Points, in no order, along strands that fork, close into loops and pass close to each other.
Points whose rows are less than 49.2 apart are linked; no others are. Some points are linked to none.
z_642: [ -9   2  -8  28  -6  20   0  -1  -2  34   5 -12   7 -20 -10  -2 -19  12
 -16 -26   6  -1]
z_146: [-10 -19  17  -9  -5 -15  -7  -1   6   5  -4  15   8 -23 -16   2 -19   4
  -6  16   5 -16]
z_44: [  8 -15  -7   8  -8   7   0   5 -13  12 -13  -1  -6 -15 -13  -3 -18   2
  -2   4  31  -1]
z_743: [-21  16 -12  -7   2   0  25  11  -6 -25  10  23 -18  25  16   6  16  -9
  -6 -20 -15  -4]
z_903: [ -1  -6  -6 -13 -12 -17   2   1   5   5 -15 -22   1  12  -1  25   9   0
  34  -3  17  15]
z_756: [ -7  -6 -12   9  18   5  -4  -1   7  14   2   0  -5 -10   6 -12 -18  19
 -23  -7  19  -6]
z_296: [-31 -15   5   7 -10   9   0  -4   2  15 -24  -1  12 -16 -12   5 -13  18
   0  -3   9  -3]
z_623: [-15  -8  14 -11  -3  -3   0   3  -1 -24 -10  15 -11   0   3   1  -6  -2
   4  32   5 -13]
z_452: [  9   5   6  -1   0 -13   9  -3   3  15  14 -20  -6  36   4  10  22  -9
   8 -22  16  19]
z_772: [  7   1   1   2  -5   3  13   1 -11   1   3   2 -14  23   5   2  14 -17
   4 -12  18  13]
z_550: [ 24  10   5  13  15   6  -7 -11  -1   1   1 -25  -5  19   8  -3  14   1
  12   7   4  25]
z_874: [ 18 -10   6 -12 -33  -3  13   3  -7   5   6  18   1  -3  -1   0   3 -24
   3 -11 -14 -15]
z_264: [-10   9  -1 -12   0 -10  22  14   7 -12  20  19 -18  25  19   5   8 -16
 -11 -12  -6 -12]
z_201: [  2  -8   3  -5 -21   7   6  -2  -6   0  -5   6  -8  -8   0  -3  -6  -9
   1  -1  -9 -19]
z_326: [-16   9 -16   7  18  14   1  -7 -13 -13 -16  11  17  -8   6 -26  22  10
  -1   7  -7  20]
z_494: [  9   1  -5   3  -4  16  20  11 -23 -10  -3  21 -18  17  -3   5  12 -19
   1 -15  12  11]
z_620: [ -9  10 -25  10 -14  -3   0  -8   1  21 -21 -19  19 -14 -10   2  -7  12
  16 -17  19   6]
z_403: [-11   3  -8  24  -8  16 -19  -2  15  25 -12 -31  24 -20 -12  17 -21  26
   6  -3  -8   0]
z_929: [-29  -4  -8   4 -13  -7   2  -6  -4  21 -18  -2  22 -17 -10  -1  -5  11
   1 -17  17   3]
z_643: [  8  -4   9   2  18   0  12  13 -14 -35   4  32 -21  15  -7  15  -1  -9
   5  12  11  11]
z_611: [ 20  15   7   2   5   9  13  -6 -10 -19  20   8 -10  16   1  -3  10 -21
   9  -4 -21  11]
z_387: [ -7  -7  15 -12 -28 -24  -4   3   7   8   5   4  11 -21 -19  11 -25 -12
   3   7  11 -23]
z_767: [ 13  15  -7  -5   1   4 -14  -9   4  -5   7 -12  12 -12  10 -27   9  -6
  -2   9 -30 -10]
z_500: [  5   7 -10  -2 -16   6  -3  -7  10  30   3 -27  12  -1   6  -4   6   8
   0 -23 -18  -9]
z_429: [ 19  -4   3   7  36   3   2   4   0  -9  17  10 -18  17   7   3   6   3
  -7  -9   7  20]
z_523: [ 19  -5   5   3  29 -10 -11  -2  -7 -23   6  11  -1  -4  -2  -5   6  -2
   3  29  17  19]
z_535: [-18  21  -8  20 -18  -7  -3   2  -1  19  23 -11  10 -25 -18   0 -25 -15
 -13  -8  17  -7]
z_732: [-41  10   9   8  -4  -2 -19   4  19  20  -2 -16  30 -21 -14   3 -17  20
 -19   3  -5  -6]
z_660: [-43  -3  10  10  -1  13  -9   1  14  20 -13 -11  11 -12  -5   2 -19  24
 -16   0   2  -9]
z_973: [  2  -8  -1   0 -21  -2   8  -9 -19   9 -17  -2  15  -3  -7   3  24  -8
  21 -11  -3  18]
z_627: [ 16  -5 -23   0  12  15   5  11  -6   4  12  11 -16  -7  13  -4  -8   8
 -19 -28 -16 -13]
z_901: [ 19   4 -16  -7  -5   5   9  14   1  -2  18  10 -23   4  12  -2 -14  -8
 -16 -17  -9 -29]
z_130: [ 14  25   5   7  27  18   5  -7  -7 -34  17   4 -14  25  -5   3   0  -7
   8  -3 -15  17]
z_835: [ 11  -4  29  -4  16  -1 -11   0  13  -8  11  -2  -5  15   3   7   6  -3
   0  15 -22   4]
z_432: [-11  13  -3   0  -7  -9 -13  -9   6   1   8 -12  11 -23  -9 -16 -20  -4
 -10  15   0 -19]
z_104: [  6 -12  28  -7  15  -7 -19   4  22   5   1 -20  -5  19   7  13   7  16
   4  20  -7   5]
z_883: [-15   4 -25   9  17  20  -1  -1  -9 -14 -16  15   6 -21   8 -21  -3  18
 -16   3 -11  -2]
z_915: [ -4   6 -10   6 -14  19   4  -7  -1  27   3 -13   3 -12   3 -10  -2   6
  -8 -25 -13 -14]
z_469: [ 32 -13   2   0  18   1   0   5  -4  -7  13  16 -14   0   2   2   0  -7
  -6  -1  -4   2]
z_718: [  2 -15   0  -9 -30  -6   5  -4  -8  18 -15  -4  22 -12 -14  11  10  -4
  22 -15  -6   2]
z_945: [ -6  -9  -5  -4 -19  15  17  15 -11 -13  -5  25 -24   2   3   9 -14  -7
  -3  -2  -8 -25]
z_876: [  5   3  -3  30  -6  17 -11  -3   6  30  -2 -22  20 -30 -17   5 -22  19
 -10  -5  -8  -1]
z_45: [  3  -4  43  -6  -6  -6  14  -4   8  -1  16   8   4  37 -12  26   6 -14
   9  -4  -6  10]
z_927: [ -1  12 -12   2   5  14  22  16 -19 -31   2  22 -27  20   4  17   8  -5
   1 -18 -11   5]
z_870: [ 13   3  14 -11  26   5 -19   6  13 -23  13  10  -2   2   7   0   5   1
  -9  19 -39   0]
z_832: [-23  15  -8  -3  -3   1  -4  -4   4 -11  -5 -13  -8   3  15 -19   3   0
  -2  11   5 -11]
z_517: [ -3   4   1   1 -24   7  -7  -8   3   0 -20 -27  -1  -5   6   1   1   6
  23  16  -9  -9]
z_986: [  4  -7  -3   7 -25  10   0   3  -8   7 -18 -19 -10 -13 -15   8 -23  -1
  18  11  27  -9]
z_128: [ -2   2 -19  -8   0 -11   8   1 -10  -5   6  23  -4 -14  -2 -20  -9 -13
 -11 -10  23  -9]
z_818: [  5  17  21 -13  -6 -20 -10 -13  11 -10  10 -10  19  11  -5  -3  19 -17
  12  15 -23   8]
z_944: [-10   7  28  -4  -1  -5  16  -9  -4 -12  11  17   7  28  -9  10  14 -16
   9  -3  -3  17]
z_341: [ 10   9   0 -11  -9 -13 -17 -12  14   7  12 -17  21 -24  -3 -19  -9  -3
  -4  11 -21 -20]
z_640: [-26  11   2   3  15  10   4  -6 -14 -21 -11  11  11   8   3 -14  27  -2
   7   9   0  27]
z_83: [-15  -8   6  -8   6 -21 -21  -2  24  15 -11 -20  14  -9  -5  10 -14  25
   1  15  14   1]
z_254: [ -6  -2  17 -15   8  -4 -27   5  29  13  -9 -22  15   8   4   0   8  20
  -4  16 -24  -2]
z_647: [ -8 -13   7 -17 -34 -22   1  -2   4   6 -12   0  13 -12 -16  17  -9  -9
  23   5   5  -9]
z_506: [ 13  11  -6   4 -14  -4 -19 -12  17  22   6 -34  19 -15  -2  -3 -11   8
   4  -6 -21 -12]
z_13: [-30   4 -23  -1  11  14   9   6 -10 -17 -14  18 -12 -11  12  -6  -4  19
 -16  -8 -12 -12]
z_375: [  9   1 -22  17  -5  13   4  -6 -18   6 -11  -5   0 -22  -6 -17 -11   3
   3   0  27   3]
z_240: [  9   8 -28  25  -1   8   2 -14  -8  16 -14 -10  18 -21  -5 -20   0  11
   5  -6  17   5]
z_22: [  3   0  -5   0 -14  -2  -5  -4   2   0 -19 -33   4   9   2  20  13   5
  36   9   0  15]
z_959: [ -1 -23  12 -12  15 -19 -12   1  11   0   1  13   8 -17  -3  -3  -8   7
 -11  17   4  -5]
z_711: [  7  10 -15  -5  12   0   1  12  -7 -46   3  17 -19 -10   6   3  -8   2
   0  23 -11 -11]
z_871: [  1 -23   9  -9   5  -5  14  21 -12 -11  -2  34 -19  11  -3  16  -4  -8
  -5   5  23   1]
z_159: [-17   0  17  -8  15 -15  -9   2  18   1  -3 -16   1  28  10   5  16   8
   0  11   8  11]
z_19: [ 10  -1 -16  19  30  10  -8  -7  -6  -7 -12   8  19  -7   7 -20  15  15
  -6  12   3  24]
z_921: [ 13 -14  -5   6   8  27   1   6   2  11   3  -2 -22   2  18   2  -4  14
 -14 -17 -15 -11]
z_118: [ 25  -9  31   3  -2  12  13  -1  -2   8  15   8  -7  30  -6  22   9 -11
   5 -17 -16  15]
z_855: [ 31  -3  -1 -11 -19   3  16  10 -16   7  14  26  -4  10  -3   5   9 -29
  -9 -23 -12  -3]
z_275: [ 39  -6  -6  -7   4 -10   6   7 -11 -19  20  24 -12  -8  -3  -3  -6 -22
  -5   2  -7  -8]
z_297: [-25  -8  -4 -15 -20 -10  17   8  -1  21  -4   5  -6  13  -3   1   2  -9
 -11 -23  23 -14]
z_847: [-10  18  -2  16 -17 -10 -11  -5   6  10  11 -27   6 -24 -16   1 -28  -8
  -2   9  15 -12]
z_633: [  4 -28   1  -7  -3  -5   6  11 -12   5 -12  22 -10  -9 -12   4 -10  -5
  -5   2  33   1]
z_508: [ 20 -17   9  -5  28 -14 -16  -5   2  -5   1   9  11 -16  -2  -9  -3   7
  -4  28   6  10]
z_676: [  8  -4  -1  13   1   6   5 -11 -20   0 -16   0  12  -3  -5  -7  21  -2
  18  -2   4  30]
z_348: [  0  12 -12 -13  -9  -9  10   6   7  -1  19   8 -20  15  17  -9  -1 -16
 -14 -18   3 -23]
z_881: [-18   7  -9  -3  15 -10 -14   0   9  -4 -13 -13   5  -2  10 -18   1  11
  -2  26  23   2]
z_192: [  0   9  12  -8 -24 -11  -8  -8   8  -8  -3 -18   9   3   1   0  11 -10
  20  21 -21  -8]
z_79: [-19  13   9   0  14  -3  14  -9 -14 -23   3  18   4  18  -3  -4  19 -16
   6  -3   2  25]
z_617: [  2   3  -7  -5  15 -12   8  -7   2  12  20   5   4  13  12 -13  21  -6
 -14 -25   6  15]
z_687: [ -7 -16 -11   8  22  -2   0   0   3  20  -9   6   6  -2   9  -6   1  22
 -16  -9  26   7]
z_943: [-18   7  -4  -8   9 -17 -23  -1  22   3 -16 -19  22  -3  -1  -8  -6  22
   1  22  16   4]
z_969: [  1 -15   2 -13 -21 -22  -2   6   8   9 -14 -11   1   2 -10  29  -8  -3
  29   5  23  -1]
z_694: [ 21  -4   2  12  10   7  -6  -4   8  18  -1 -29 -12  16  16   4   8  13
   4  -2   1  11]
z_841: [ 17   9  -6  -1  19  15 -12  -1   5 -14   6  -3  -4  -7  13 -15   6   3
  -8  12 -34  -8]
z_672: [ 15  11  -3   0   9  -7   7  11 -15 -47  14  25 -20   6  -3  15  -5 -14
   7  15   2   3]
z_492: [ 29  10  26   4  -4   8   7 -13  -8  -4  15  -3  -1  20  -6   7  11 -19
  16  -3 -25  13]
z_649: [ -9   2  11 -22   1 -22  -1  -3   6 -12  15  20   7  -1   7  -8  11 -17
  -8   6 -15 -11]
z_957: [ 21 -16  10   0  -1  15  -7   1   8  14   6 -16 -21  11  14   5  -1  11
  -4   0 -18 -12]
z_955: [-26   5   5 -10  -8 -12   0   1  16   5  -3 -15  -8  17  13  -1   8   5
  -1   2  12 -10]
z_373: [  5 -13  -8  13  33   8   4   2  -6   1  -2  17  -1   4  11  -9  13  15
 -13  -8   6  24]
z_626: [-18   0 -19   3  -4  19  14  14 -12 -16  -9  21 -25  -4   8  -1  -8   4
 -10 -11  -3 -20]

A piece is two or more points that can be reached from each other along the links. Count, over all rows, the pieces, the separate loops (a circle has one, a figure eight two, a Y none), the forks (points with three links) and the tips (points with one).
pieces => 5
loops => 0
forks => 6
tips => 16

Name the points in between on the shortest way along the links from the first point to the second, in order.
z_620; z_672 => z_240, z_375, z_44, z_633, z_871, z_643
z_326; z_874 => z_883, z_13, z_626, z_945, z_201
z_348; z_452 => z_264, z_743, z_927, z_494, z_772
z_818; z_973 => z_192, z_517, z_22, z_903, z_969, z_647, z_718
z_19; z_130 => z_326, z_640, z_79, z_944, z_45, z_118, z_492, z_611
z_847; z_876 => z_432, z_341, z_506, z_500, z_915, z_642
